Points on a hilly landscape, in no order, each with its height.
A climber steps from a point to the highest of its 4 nearest points, and stops where none of them is higher. Distance is the straight distance between rows; heights are no part of it.
z_280 h=143: [ 14  -4  35 -17 -13  -8 -26  -3  -9 -17 -17 -60  -6   4 -39  36  23 -32
   2 -31 -10 -10 -12]
z_429 h=455: [ -3  -9  10  13  -4   3 -23  -2   4   0   3 -35  -8   3  -9  40 -12 -16
  19  14 -24  13   9]
z_653 h=72: [ 11  15  23 -29 -15 -10   9   3 -19 -15 -23 -25  -4   1 -23 -16  21  -9
 -26 -47  12 -16 -16]
z_989 h=299: [-13 -18  -4  33   7   4 -30  -5  19  11  19 -11   2  -3   9  47 -23 -10
  34  42 -36  15  23]
z_427 h=619: [ -5  -2  14  -5  -5  -4  -7   5  -4  -6   3 -24  -1  -3 -20  19   1  -7
   6  -4 -11   1   0]
z_773 h=424: [ 1  4  1 -5  0 -1  9  3 -6 -6  0 -2  5 -1 -2 -3 12 -3 -2 -8  8 -5 -5]
z_695 h=587: [  4   7  -9 -11  -1  -2  21   5   3  -1  -3  31  10   3  10 -33   4   9
 -19  -1  21  -5  -3]
z_108 h=166: [ 12  10  24 -27 -16 -10   6   3 -16 -15 -20 -31  -4   1 -26  -9  18  -7
 -18 -46  12 -17 -20]
z_36 h=146: [ 15  -3  36 -19 -14  -5 -22   2 -11 -17 -20 -57  -9   6 -43  35  24 -27
   4 -34  -4 -14  -8]
z_107 h=580: [  4   7  -8  -6   1  -2  18   5   2   1  -5  22   8   4  10 -29   3   6
 -17   1  19  -6  -3]
z_633 h=567: [  0   2  -9  -8  -2  -4  17   6   2  -1  -1  17  10   4  11 -25   2   5
 -13   0  15  -5  -4]
z_424 h=351: [-17 -14  -7  16   7   5 -17 -10  11  10  11  -3  -3  -4   8  27 -15  -5
  20  18 -22   9  10]
z_305 h=414: [-15 -11  -8  13   6   6 -15  -7   8   7  10 -14  -4  -4   4  29 -12  -7
  23  17 -25   9   8]
z_862 h=507: [ 19  20  10 -37  -6 -13  14   6 -18 -14 -28   2   1   3 -14 -32  24  -4
 -34 -43  35 -21 -12]
z_882 h=202: [-10 -15 -11  36   7  12  -7  -6  19  11  24  13  -1  -3  19  16 -26   5
  22  45 -27  11  11]
z_976 h=339: [ -9  -5 -14  14   6   8   3  -4   9  14   7  22   3  -2  16  -6 -11  10
   2  16  -5   9  14]
z_760 h=631: [ -6  10 -36   2  12   5  27   0  -5   3   2  50   1  -2  28 -49  -8  13
 -15  14  22   9   0]
z_251 h=471: [ 15  13  17 -22 -11  -9   1   5 -12  -5 -15 -13   0   0 -17  -5  19   2
 -11 -32  14 -12 -12]
z_736 h=624: [ 25  23   7 -51  -4 -19  32   9 -20 -19 -30   2  -8   5 -23 -45  28   8
 -41 -54  42 -25 -21]
z_574 h=449: [-12 -10  -5  16   1   2 -23  -7   5   6  11 -23  -6   1   2  37 -15  -9
  22  18 -31  11   5]
z_311 h=456: [ 18  15   3 -23  -6 -12  16  -3 -17 -11 -11   7   1  -2 -15 -27  18   3
 -17 -33  29 -13 -12]
z_705 h=435: [ 16  16  12 -25 -12 -14   8   2 -17 -12 -16  -1   4  -5 -15 -22  16   2
 -16 -38  26 -13 -12]
z_610 h=504: [  0   4  -3  -7   0  -1  10   5  -1  -5  -4  11   6   5   6 -16   8   1
 -15  -5  17  -8  -3]
z_881 h=431: [ -6   4 -22  12   7   7  15  -2  -1   5   7  44   0  -3  21 -34  -9  23
  -9  11  14   9   3]
z_615 h=418: [  5  -3  14 -18  -9  -2  -7   3  -5  -5   2 -28  -3  -2 -19  21  10  -9
   1 -11 -10  -2  -2]
z_814 h=147: [ 13   0  40 -20 -15  -8 -20   2 -11 -17 -26 -54  -8   5 -43  27  25 -21
   2 -40  -7 -13  -9]
z_817 h=437: [ -2  -6  20   1  -6  -2 -20   3   3  -2  -2 -30   0   2 -22  37  -2 -13
  11   5 -18   9   9]
z_265 h=445: [ 13  15  14 -23 -13 -13   4   0 -14 -13 -15  -9  -1  -4 -17 -14  18   4
 -13 -38  18 -14 -14]
z_886 h=479: [ 16   7   7 -20  -8  -8   6   3 -11  -5  -8   1  -3   0 -13 -13  20   4
 -12 -28  21 -11  -8]
z_68 h=542: [  7   8  -8 -15  -1  -3  19   6   0   1  -6  30   4   5   7 -35   7  14
 -25 -11  25 -11  -5]
z_436 h=477: [ 18  14  12 -22 -10  -8   1   4 -15  -7 -13  -5  -3   0 -17  -9  16   3
  -8 -30  18 -11 -10]
z_748 h=514: [ -4  -1 -13   2   4   2  19  -3   0   6   3  31   5  -2  14 -21  -8  14
  -4   7   6   9   7]
z_566 h=99: [  2  -9  23  -9  -7  -3 -13   5  -2  -6  -2 -37  -4   1 -27  35   4  -9
   9  -6 -21  -3   0]
z_449 h=511: [  8   5  -7 -11   0  -2  13   5  -2   0  -7  22   5   7   7 -30   9   6
 -19 -12  20 -13  -7]
z_343 h=164: [ 12   4  26 -26 -11  -8   4   3 -19 -14 -23 -44  -9   3 -35   3  24 -15
 -13 -45   3 -17 -16]
z_199 h=1: [-17 -10 -20  35  11  11  -5  -1  18  18  26  24   1  -4  28  11 -27  12
  19  53 -22  15  16]
z_130 h=201: [ -8   6 -38  21  13   5  13  -3  16  20  18  63  10  -6  43 -33 -21  21
  -1  35  17  10  11]
z_294 h=647: [ -4  -5  12   4  -1  -2  -8   5  -2  -7   6 -18  -7   1 -14  20   0  -4
   8  -1  -6  -3   1]
z_655 h=434: [ 17  11   2 -24  -5  -9  17  -2 -17 -10 -13  11  -4  -1  -7 -32  17   3
 -20 -31  31 -14 -13]
z_481 h=328: [-14 -12 -13  15   8   7  -7  -8  13  12   9   3   3  -1  11   8  -9  -2
  15  15 -16  13  11]
z_337 h=625: [ -5   1 -15   3   2   6  16  -2  -3   6   5  34   1  -4  17 -25 -11  20
  -6  11   9  12   7]
z_493 h=139: [ 16  11  28 -29 -13 -10   9   4 -20 -18 -23 -33  -8   2 -27  -7  27 -12
 -23 -49  11 -17 -18]
z_975 h=322: [-5 -5 -9 12  9  7  5 -4  7 13  5 16  5  2 10 -4 -8  7  7 14 -6 11 10]
z_662 h=366: [ -7   0 -17  18   8  13   1  -4   8  13   9  28   5  -2  18 -14 -11  14
   0  19   1  16  15]
z_274 h=550: [ -2   6 -29   0   9   5  22   1  -4   2   2  49   2  -6  26 -41  -9  16
 -14  10  26   7   2]
z_514 h=361: [-12   4 -28  19  16  10  13  -4   4   8  11  51   3   0  30 -34 -14  24
 -10  17  13   9   4]
z_819 h=266: [ 18  14  -4 -26  -1  -5  27  -3 -12 -11 -13  24   0  -1  -4 -50  14   5
 -24 -27  36 -14 -22]
z_177 h=342: [-8 -4  0  6  4 -5  8  3  1  7  0  6  3  2  5  3 -3  5  6  4 -2  1  0]
z_679 h=350: [-17 -19  -3  28   8   4 -25  -8  17   7  18  -4  -4  -5   8  34 -20  -3
  24  29 -27  11  15]
z_49 h=481: [ 15  19   7 -32  -3 -13  15  -2 -18 -12 -22   6   1  -1 -12 -31  22  -5
 -26 -35  32 -20 -13]
z_315 h=397: [ -2   2  -5  -5   3  -2  12   2  -1  -4   1   5  -1   2   4 -12   5  -3
 -11  -3  13  -9  -4]
z_634 h=520: [ -4   3  -8   0  -1  -2  20  -3  -2   4   4  24   4  -2  14 -19  -6   9
  -1   4   7   7   3]
z_590 h=263: [ 20  18  16 -39  -9 -10  14   9 -22 -17 -29 -18  -8   4 -23 -23  30  -7
 -35 -50  20 -19 -17]
z_790 h=384: [ 14  11 -11 -24   3  -4  26   2  -7  -8  -7  27   0  -3   3 -47   8  16
 -28 -21  29 -17 -18]
z_324 h=305: [ 22  19   3 -31  -1 -10  23   0 -12 -13 -24  21   0   1  -6 -51  22   2
 -32 -35  39 -21 -15]
z_116 h=382: [ -1 -10  20   8  -7  -1 -25  -2   1  -4   1 -41   1   5 -18  44  -5 -19
  18  11 -26   9  12]
z_472 h=142: [ 12  -5  32 -15 -14  -6 -20   0  -9 -13 -15 -56  -9   3 -36  34  21 -28
   6 -26  -8  -9 -10]
z_988 h=141: [ 11  -3  32 -10 -15  -4 -20  -7 -11 -15 -13 -60  -8   3 -37  40  16 -31
  10 -23 -15  -8 -14]
z_192 h=259: [-12 -15  -9  34   8   7 -18  -8  20  10  20   6   0  -5  14  28 -24   2
  26  39 -26  11  16]
z_970 h=279: [ -7  -6  -8  10   8   4  -4  -2   6  14  -1   2   2   3  12  10  -5   1
   9  12 -14   6   8]
z_863 h=206: [ 13   7  18 -22 -10  -2  -7   1  -4  -6  -9 -29  -2  -3 -20  13  19  -8
  -6 -22   0  -9  -9]
z_824 h=252: [-19  -5 -22  32   6  11   2  -1  18  14  27  30  -1  -8  30   3 -26  12
  16  41 -11  14   7]
z_831 h=530: [  1   6 -15  -6   0   0  20   2  -1   1   1  29  10  -5  16 -30  -6   5
 -11   5  17   6   4]
z_922 h=467: [ 13  10  17 -22 -13 -10   1   2 -12 -11 -14 -11   1  -2 -18  -8  18   3
  -8 -34  14 -12 -14]
z_458 h=554: [ -7  -6  20   2  -5  -1 -15   3  -3  -4   2 -24  -2   2 -20  24  -1 -11
   8   2 -13  -1   5]
z_353 h=429: [ -6 -13   4  15  -3   4 -25  -9   2  -2   9 -40 -10   1  -8  48 -15 -14
  26  18 -30  17  10]
z_594 h=207: [  3  -7  16 -12  -8  -5 -10   1  -6  -8   3 -35  -3  -1 -24  30   6 -10
   4  -9 -15  -2  -4]
z_656 h=117: [  0 -12  21  -4 -10  -6 -19   4  -4  -7   0 -45  -5   7 -29  42   4 -13
   7  -7 -27  -3  -3]
z_79 h=137: [ 13  -5  35 -16 -14 -11 -29  -7 -13 -18 -13 -69  -7   1 -41  54  21 -30
  11 -29 -17  -3 -10]
z_510 h=489: [-15   6 -35   8  16   5  24  -1   0   3   3  58   4  -3  38 -46 -13  23
 -15  13  24   4   0]
z_855 h=632: [ -6  -1  10  10   2  -3  -8   6  -2  -1   1 -16  -2   6  -8  16  -3  -2
  10   3  -7   0   1]
z_711 h=131: [ 16   2  27 -19 -13  -2 -12   0  -5  -7 -10 -45  -2   2 -23  24  16 -19
   4 -20 -11  -5 -13]
z_413 h=291: [-16 -14  -6  21   5   5 -19  -9  14   8  17   1  -1  -6  10  26 -15  -1
  23  24 -24  12  13]
z_268 h=130: [ 12  -6  35 -11 -12  -9 -28  -3 -14 -18  -6 -69  -9  -3 -37  55  15 -29
  16 -22 -20  -6  -9]
z_25 h=307: [ -6  -3  -4   6   2  -1  14   0   4   5  -1  14   2   1  11 -10  -7   7
   5   4  -1   6   0]
z_491 h=465: [ -6   6 -19  11   7   4  15  -3  -1   7   7  39   2   0  22 -29 -10  18
  -6  12  10   8   5]
z_800 h=205: [-17  -6 -21  34   8  14   0  -2  18  18  24  30   2  -4  31   2 -28  15
  18  47 -17  15  14]
z_196 h=272: [-16 -25 -15  37  10  13 -23  -2  15  15  28 -12  -1  -1  19  46 -36 -12
  40  51 -39  14  25]
z_66 h=362: [-10   4 -28  24  12   6   7  -1  10  11  12  50  11  -5  33 -28 -15  23
  -8  23  11   8   6]
z_813 h=396: [ 15  20  11 -35  -8 -10  14   6 -19 -21 -24  -8  -5   3 -16 -25  26  -5
 -32 -46  25 -22 -16]
z_30 h=630: [ 20  20  12 -43  -7 -14  22  13 -22 -21 -31   1 -10   7 -21 -35  26   6
 -37 -54  38 -27 -19]
z_17 h=408: [ 15  17  11 -32 -11 -17  11  -1 -20 -13 -20  -4   1  -6 -17 -24  22  -4
 -24 -38  25 -14 -14]
z_106 h=515: [  8   6   7 -16  -4   5   3   5  -8  -6  -2 -13  -5   0 -12   3  21  -2
  -6 -14   7  -8  -3]
z_387 h=367: [ 14   8  -3 -16  -3  -3  16  -1 -10  -4  -5  15  -2   2  -7 -29  13   9
 -16 -23  26 -16 -14]
z_85 h=360: [ -1 -10  18   4  -5  -2 -21   4   2  -4  -1 -39  -1   6 -17  39  -5 -17
  13  11 -24  10  12]
z_912 h=512: [  8   5  10 -17  -9   2  -1   1  -7  -6  -8 -13  -3   1 -16   3  20  -5
  -4 -16   3  -5  -1]
z_461 h=490: [ 10   5   5 -17  -3   0   6   7  -9  -4  -5   3  -4   3  -9  -8  15   2
 -13 -16  17 -11  -5]
z_14 h=556: [ 15  21  14 -40  -9 -17  14   9 -17 -19 -31  -6  -7   4 -15 -28  24  -2
 -37 -45  31 -21 -16]
z_295 h=597: [ -5  -2  15  -6  -7  -1  -3   4  -7  -8   5 -20  -1  -5 -17  15   6  -9
   0  -6  -5   0  -3]
z_890 h=540: [ -4  -5   1   9   4   0  -3   3   4   7  -3  -6   1   5   2  14  -3  -1
  15   9 -10   4   4]
z_931 h=478: [ 15  12  14 -19 -10  -4   2   3  -8  -5  -9  -8  -2  -1 -15  -2  20   0
  -8 -25  10  -8  -9]
z_329 h=354: [-15 -10 -15  34   7  10  -4  -9  20  11  26  18   2  -7  22   2 -22   9
  16  35 -15  13  12]
z_674 h=122: [  5 -17  29  -5 -10  -8 -24   0  -3  -3  -3 -53  -7   7 -32  50   4 -18
  13  -5 -31  -7  -8]
z_421 h=383: [-11   4 -24  20  11  13  11  -3   2  12   8  43   6   1  25 -29 -11  20
  -9  18  10   9   7]
z_18 h=488: [-13   8 -31  10  12   5  22  -2  -1   2   5  55  -1  -2  28 -42 -11  23
 -13  13  20   8   0]
z_77 h=323: [-12  -3 -20  25  12  14   2  -2  11  13  17  25   8  -2  30 -15 -13  12
   2  24  -1  14  12]
z_320 h=306: [-5 -3 -7 10  4  4  3 -1  5 14  0 10  1  3  8  3 -5  6  7 11 -8 11  6]
z_680 h=243: [  6  -2  18 -20 -12   1  -6   2  -6  -6  -2 -34  -2  -2 -22  21  14 -13
   2 -13 -14  -1  -5]
z_995 h=428: [-16 -13  -1  27   5   3 -32 -11  10   6  16 -22  -6   2   1  48 -17  -3
  26  25 -38   8  11]
z_596 h=104: [ 11  -4  19 -16 -10  -3  -8   2  -3  -5  -3 -42  -4   0 -23  27  13 -15
   5 -15 -16  -3 -15]
z_371 h=555: [  4   1   9 -16  -5  -1  -2   1  -7  -6   0 -24  -1  -6 -16  13  15  -9
  -3  -9   0  -3  -2]
z_645 h=203: [-14   1 -38  24  12   6   8   2  17  18  18  49  11  -8  43 -25 -19  14
   5  35   8  11  11]
z_375 h=391: [-18 -14  -2  25   5   1 -27 -10  11   6  14 -10  -6  -3   4  39 -18  -3
  27  25 -30   9  12]
z_381 h=560: [ -3  -3  13   9   0  -2 -14   6   2  -3   1 -24  -4   3 -13  29  -4  -6
  16  11 -17   7  11]
z_34 h=425: [ -3   8 -20   2   5   3  25   1  -4   1   5  42   4  -4  24 -34  -9  14
 -12   6  17  10   6]
z_220 h=598: [  2  10 -22  -8   5   1  23   1  -2   1   0  38   9   0  21 -40  -4  11
 -15   9  24   5   4]
z_939 h=177: [ 15  17  22 -37 -11 -10  14   5 -24 -19 -27 -25  -8   1 -24 -18  28 -10
 -31 -47  17 -18 -18]
z_277 h=401: [ -4   0   9  -1   1  -4   1   5  -4  -7   5 -11   1   1  -7   7   4  -6
   5  -2   0  -2  -1]
z_374 h=276: [ -8 -21  -8  35  10   7 -28  -7  15  13  20  -2   1  -5  12  36 -25  -6
  30  45 -31  12  22]
z_200 h=214: [-14   4 -36  23  14   3  11  -1  18  18  12  60  13  -4  42 -32 -17  21
   0  30  13   8   7]
z_62 h=309: [-11   7 -39  16  14   3  19  -3   8  14   8  69   9  -4  38 -44 -16  30
 -10  20  22   5   2]
z_377 h=280: [ 14  12  20 -23 -13 -14   4   3 -18 -14 -18 -18   1   0 -21 -11  21  -2
 -17 -44  13 -13 -18]
z_625 h=633: [  4   9 -16 -13   4  -2  21   5   1  -2  -1  37   6   5  12 -45   5  20
 -24   2  28  -5   1]
z_681 h=457: [-4  1  6  5  0 -6  5  4 -1 -1  4 -1  1  2  1  3 -3  0  7  0  2 -1  0]
z_918 h=273: [-11 -24 -14  40  12  15 -25  -5  17  17  21  -6   3  -2  15  41 -32 -11
  33  52 -32  12  23]
z_435 h=210: [ -9   7 -37  22  18   6  19  -7  14  15  12  79  11  -4  42 -50 -19  31
  -8  30  26   7   6]
z_51 h=118: [ -2 -16  23   0  -8  -5 -24   2   1  -4  -3 -51  -1   8 -26  50   0 -22
  11   3 -36   1   1]
z_388 h=480: [ 14   9   8 -17  -8  -4   3   3 -12  -5  -9  -4   0   0 -13  -8  17   9
  -9 -24  17 -10  -8]
z_480 h=127: [  4 -13  22  -5 -10  -5 -17   0  -4  -6  -1 -49  -8   4 -30  43   4 -16
  13 -11 -27  -4  -9]
z_866 h=533: [ -4  -7  17   4  -4   3 -17   3   0  -6   2 -27  -3   5 -18  33  -3  -9
  14   7 -17   6   8]
z_688 h=136: [  9 -10  24 -13 -12  -8 -14  -2  -7  -9  -3 -48  -8   2 -29  36  13 -21
  12 -16 -18  -8 -13]
z_580 h=508: [ -4   2  -6  -1  -1  -6  14   1   0  -1   1  14   8   0  10 -12  -1   1
  -6  -1   9  -2   1]
z_669 h=336: [-13 -11 -15  22   8  13  -4  -7  17   8  17  18   6  -6  22  -4 -17   4
   8  25 -10  16  12]
z_666 h=551: [ -1   3 -10  -5  -1  -5  20   0   0   0   3  20  10  -1  10 -20  -3   1
 -10  -1  10   2   1]
z_938 h=186: [ -9   3 -40  23  17   7  16  -8  17  19  15  74  14  -4  43 -39 -19  24
  -3  34  18   9  12]
z_497 h=440: [ 15   9  23 -21 -13 -10   1   5 -13  -7 -13 -18  -1   0 -24  -4  16  -3
 -12 -37  12 -13 -14]
z_125 h=237: [-10 -12 -15  39  11  12 -13  -3  23  16  23  12   2  -1  21  18 -26   4
  26  51 -26  17  16]
z_383 h=513: [ -1   2   3 -11  -2   3   2   5  -8  -6   2 -11  -3  -2  -8   2  12  -7
  -6  -6   4  -5   0]
z_111 h=537: [-4 -3  3  7  3 -4  1  4  4  3 -1 -1 -1  4 -2  6 -2  4 10  2 -4  0  0]
z_740 h=132: [ 13  -3  40 -20 -17  -8 -29  -5 -13 -20 -16 -72  -9   0 -46  47  21 -37
  11 -29 -15 -11  -6]
z_538 h=357: [-16 -21   1  33   4   2 -32  -8  15  11  17 -14   3  -3   5  46 -20  -8
  27  32 -33   9  15]
z_232 h=211: [ 16  21   7 -41   0 -13  21   9 -15 -16 -30  16  -4  -1 -12 -47  23   5
 -39 -47  37 -22 -15]
z_671 h=485: [ -4  -4   6   9   1   4 -21   0   1   0   1 -28  -3   4  -7  34  -7 -12
  19  16 -22  11   6]
z_716 h=411: [-14   5 -33  13  16   4  19  -2   5   7  11  60   4  -3  35 -43 -15  22
 -12  13  20   6   1]
z_692 h=663: [-16 -11 -16  34   6  12  -1  -5  17  12  23  24   1  -4  27   6 -23  11
  21  41 -16  12  12]
z_868 h=626: [ -3  -5  15   5   1   0 -10   6  -2 -10   2 -22  -3   3 -15  23  -2  -4
  10   4 -11   5   4]
z_175 h=148: [ 17   2  31 -17 -13  -4 -15   1  -5 -11 -19 -51  -6   5 -30  21  23 -22
   3 -30  -6 -13 -14]
z_677 h=219: [ 22  18   1 -30  -1  -6  24  -1 -12 -15 -21  22   0   0  -4 -49  19   1
 -33 -33  42 -18 -18]
z_154 h=332: [-10 -11 -15  18   9  10  -6  -6  16  10  13  11   3  -5  14   3 -13  -3
  12  17 -15  14  12]
z_925 h=407: [  5   5   0  -7  -1   1   8   7  -5  -4  -1   2  -1   6  -2 -13  13  -1
 -13  -9  18  -9  -3]
z_945 h=506: [  9   5   7 -14  -3   2   1   8  -5  -3   0  -5  -2   3  -8  -1  15  -3
  -6 -14  12 -11  -3]
z_414 h=470: [  9   5 -10 -16   2  -6  20   2  -6  -4  -6  28   3   6   3 -36   6  17
 -26 -16  27 -13 -12]
z_313 h=140: [ 13  -4  28 -16 -14  -5 -16  -3  -5 -12  -8 -54  -7   1 -29  32  14 -24
   9 -20 -11  -8 -14]
z_911 h=453: [ -3  -2  -5   5   1   0  17  -2   1   6   0  22   6   3  11 -17  -5   9
   0   4   2   6   5]
z_359 h=271: [-17 -23 -19  38   9  14 -20  -4  19  20  23  -5  -2   0  25  33 -31  -8
  37  56 -36  16  25]
z_897 h=278: [-15 -18  -7  28   7   8 -15  -8  16   9  22  12   2  -7  13  21 -19  -3
  20  33 -21  12  15]
z_793 h=454: [-12 -11  -1  21   1   1 -26  -9   3   5  11 -29  -9   1   1  43 -17  -7
  25  19 -33  14   6]
z_994 h=711: [  1  15 -29  -5  12   5  28   3  -3  -1  -2  52   5  -5  25 -49  -6  19
 -18  12  31   1   1]
z_128 h=314: [-16 -16  -9  20   8   9 -11 -11  13  10  13   6   3  -5  11  15 -12  -4
  18  21 -18  10  12]
z_644 h=218: [-13 -17 -20  39  12  17 -11  -2  24  21  23   8   3  -2  26  21 -32   5
  28  51 -29  17  18]
z_379 h=93: [ 11  18  17 -28 -10 -14   9   1 -18 -14 -18 -19   2  -5 -21 -15  18  -5
 -21 -44  17 -18 -16]
z_636 h=298: [-16 -13 -10  27   6  10 -12 -11  17  11  18  11  -2  -4  15  12 -21   1
  20  26 -18  12  11]
z_171 h=527: [  2   2   8 -14  -3  -1  -1   2 -11  -7   0 -13  -3  -2 -12   7  13  -8
  -4  -9   2  -4  -1]
z_893 h=268: [ 14   6  28 -17 -14  -4  -9   5  -3  -5 -20 -34  -4   5 -28  12  18 -13
  -1 -31   1 -13 -14]
z_521 h=329: [ -7  -6 -12  11   7   6   0  -3  10  12   5  12   6  -3  13   2  -9   5
   8  15 -12  12  13]
z_198 h=123: [  5 -10  25 -14 -10  -6 -13   3  -3  -9  -2 -45  -7   1 -27  35   9 -18
   8 -16 -21  -6 -12]
z_286 h=251: [-5 -4 -2  9  4 -1  4 -1  5  9 -4 12  3  2  9 -1 -4  5  8  9 -6  6  7]
z_798 h=119: [ -1 -10  18 -10  -7  -5 -15   3  -4  -7   2 -32  -2  -2 -26  30   3 -11
   7  -6 -19  -3  -2]
z_952 h=162: [ 15   1  37 -18 -13  -5 -16   4 -11 -17 -22 -47  -7   8 -39  21  26 -21
  -3 -42  -1 -15 -14]
z_719 h=294: [-11  -1 -24  26  10  14   3  -1  18  14  20  25   5  -7  33 -10 -20   9
   9  31  -3  16  10]
z_880 h=204: [ 12   2  34 -21 -15  -6  -7   5 -14 -16 -25 -43  -6   3 -36  10  22 -13
 -10 -43   0 -15 -16]
z_318 h=270: [-10 -22 -15  36  10  14 -20  -2  23  15  27   2   0  -3  20  30 -30  -4
  32  54 -34  17  23]
z_15 h=331: [-15 -12 -10  10   7   1 -13  -3  12  12   7  -5   3  -3  11  19 -11  -6
  20  17 -19  11  10]
z_150 h=516: [ -6  -6   1  12   1   0 -14   1   3   3   1 -23  -3   6   2  27  -7  -9
  16  15 -21  11   7]
z_971 h=172: [ 15   3  19 -19 -14  -3  -7  -1  -1  -6 -13 -39  -1   3 -21  19  18 -10
  -2 -22  -4  -6 -13]
z_806 h=422: [ 24  18  16 -43 -11 -11  16  10 -23 -21 -31 -15 -12   6 -24 -26  25  -3
 -39 -50  26 -25 -19]
z_86 h=277: [ 11   3  28 -18 -16  -6  -5   4  -9 -12 -16 -34  -4   8 -30   6  18 -10
  -9 -39   3 -15 -16]
z_222 h=303: [-11   2 -26  27   9  13  -3  -1  14  16  13  32  10  -5  33 -16 -16  13
   2  26   4  12  13]
z_729 h=412: [ -9  -7  -5   8   6   1 -13  -1   6  12   1 -10   3   4   8  25  -7  -7
  16  15 -16   8   6]
z_774 h=341: [-11  -4 -18  19  10  13  -3  -4  12  13  14  21   6  -2  22 -10 -13   6
   5  24  -5  15  12]
z_592 h=359: [ 17  11  23 -20 -17  -7  -1   6  -8  -8 -18 -30  -3   4 -23   3  17  -5
  -7 -34   5 -13 -14]
z_737 h=363: [-12 -11  -8  12   7   4 -15  -8   9  10   6 -12  -3  -1  10  23 -13  -9
  20  16 -21  10   6]
z_528 h=605: [  6   9 -13  -9   2  -2  21   6   3  -2  -4  34   9   4  12 -35   1  14
 -22   2  26  -2  -1]
z_363 h=244: [-15   0 -29  25   9   8   5  -2  17  13  23  37   4  -8  38 -12 -27  14
   9  33   0  15  11]
z_46 h=600: [-5 -2  7  8  0 -2 -2  7  2  2  1 -9 -3  6  2 12 -4  1 12  6 -9  5  1]
z_777 h=466: [ -8 -10   5  17   1   5 -20  -5  -2   0   8 -31  -6   2  -4  39  -8 -14
  23  15 -28  14   8]
z_618 h=531: [ -6  -2  12  10   3   2 -14   3   5   1   1 -24  -6   4  -5  26  -7  -6
  17  11 -13   9   7]
z_647 h=451: [ -6  -4 -18  13   7   8  13  -1   1   9   6  32   6   1  15 -20 -11  17
  -2  13   4  13  13]
z_384 h=289: [-5 -3 -8 11  6  4  6 -4  4 10  0 21  2  3 13 -8 -7 13  2 10 -4  8  9]
z_191 h=264: [-10 -17 -11  36  10  13 -16  -7  20  15  22   5  -3  -1  13  27 -25   0
  28  48 -27  12  16]
z_766 h=254: [-15 -12 -13  35   9  15  -9  -3  20  13  25  15   0  -6  23   9 -26   5
  24  43 -23  10  14]
z_530 h=432: [-14   9 -36   8  17   5  27   1   1   7   0  61   5  -4  36 -51 -10  23
 -14  13  25   2  -6]
z_959 h=333: [-11   5 -23  24  11  14   7  -2  10  17  12  35   7  -1  30 -19 -12  15
  -6  25   3  13  11]
z_317 h=444: [ 18  18   5 -31  -1  -9  17   0 -17 -12 -21  14   1  -3 -10 -39  21  -1
 -27 -37  35 -19 -13]
z_506 h=369: [ 18  16   0 -28   1  -5  21  -2 -13 -12 -13  18  -2  -3  -6 -38  16   3
 -23 -31  32 -14 -17]
z_626 h=353: [-14   7 -30  23  14   7   7  -3  13  14  12  43  11  -2  34 -24 -13  18
  -4  22   9  10   6]
z_556 h=629: [  4  14 -16 -17   8  -3  25   7   0  -2  -1  48   9  -1  10 -50   1  24
 -25   1  34  -5   0]
z_687 h=241: [-10   6 -32  20  16   3  14  -3  13  13  12  67  11   1  37 -38 -14  26
  -7  27  18   7   6]
z_968 h=375: [-5  0 -3 -4 -1 -5 15  2 -2  0  0  5  5  0  6 -8  1 -2 -3  1  8 -3 -4]
z_502 h=120: [ 14   9  24 -26 -14 -12   5   0 -18 -18 -21 -31  -2  -4 -23 -10  26 -10
 -24 -43   9 -15 -15]
z_326 h=257: [-14 -17 -21  39  15  15 -14   0  21  20  23   3   0  -2  25  24 -35   0
  28  56 -35  17  21]
z_638 h=246: [-13 -16  -8  34   8  11 -11  -7  19  17  24  12  -1  -5  15  23 -22   4
  25  43 -25  10  18]
z_417 h=585: [ -4  -3   5  11   2   2 -13   1   4   2  -5 -19  -4   8  -2  19  -5  -3
  13  12 -12   6   4]
z_423 h=287: [ 15   6  26 -19 -15  -4  -5   4  -6  -6 -14 -30  -4   5 -26  11  19  -8
  -3 -31   2  -8 -15]
z_92 h=430: [  6   4  -4 -10   1  -1  12   7  -3   2  -7  14   6   8   6 -20  12   8
 -17  -8  21 -10  -5]
z_713 h=675: [  6  12 -21  -9   6   3  24   5   0  -2  -2  45   7  -2  20 -44  -2  18
 -20   6  30  -1   1]
z_112 h=596: [  8  11 -13 -17   3  -2  20   8  -1  -7  -5  42   7   0   9 -44   7  25
 -26  -7  30 -11  -6]
z_683 h=472: [ 16  11   5 -20  -3  -4  10  -1 -15  -5  -8   5  -1   2  -9 -20  14   8
 -14 -26  23 -14 -10]
z_954 h=439: [-14 -14   5  21  -2   5 -26 -10   3   2  11 -32 -10   2  -1  49 -15 -10
  28  17 -38  12   7]
z_431 h=510: [ -4  -4  -1   8   7   1  -9   4   3  10  -2 -13  -3   4   1  21  -2  -4
  13  13 -12  11   3]
z_484 h=236: [-6 -3  0  0 -1 -5 13  4  1  2  1  9 -1  3  3 -6 -3  1  2  3  0  1 -4]
z_489 h=330: [-15  -7 -18  27   6  12  -1  -5  18  14  20  20   5  -7  25  -4 -17   4
  12  27  -8  14  10]

Call two points neighbours if one is among the 4 nearest of the other. Go from one point of each pair to the other, from neighbour to neighbour, staying as high as possible. Name the lowest point that can't be avoided.
z_692 and z_294 => z_669
z_294 and z_30 => z_311
z_994 and z_294 => z_925
z_994 and z_337 => z_748

For each start below, name the point where the climber stops.
z_363 => z_337
z_77 => z_337
z_251 => z_294
z_379 => z_294
z_683 => z_294
z_705 => z_294
z_320 => z_337
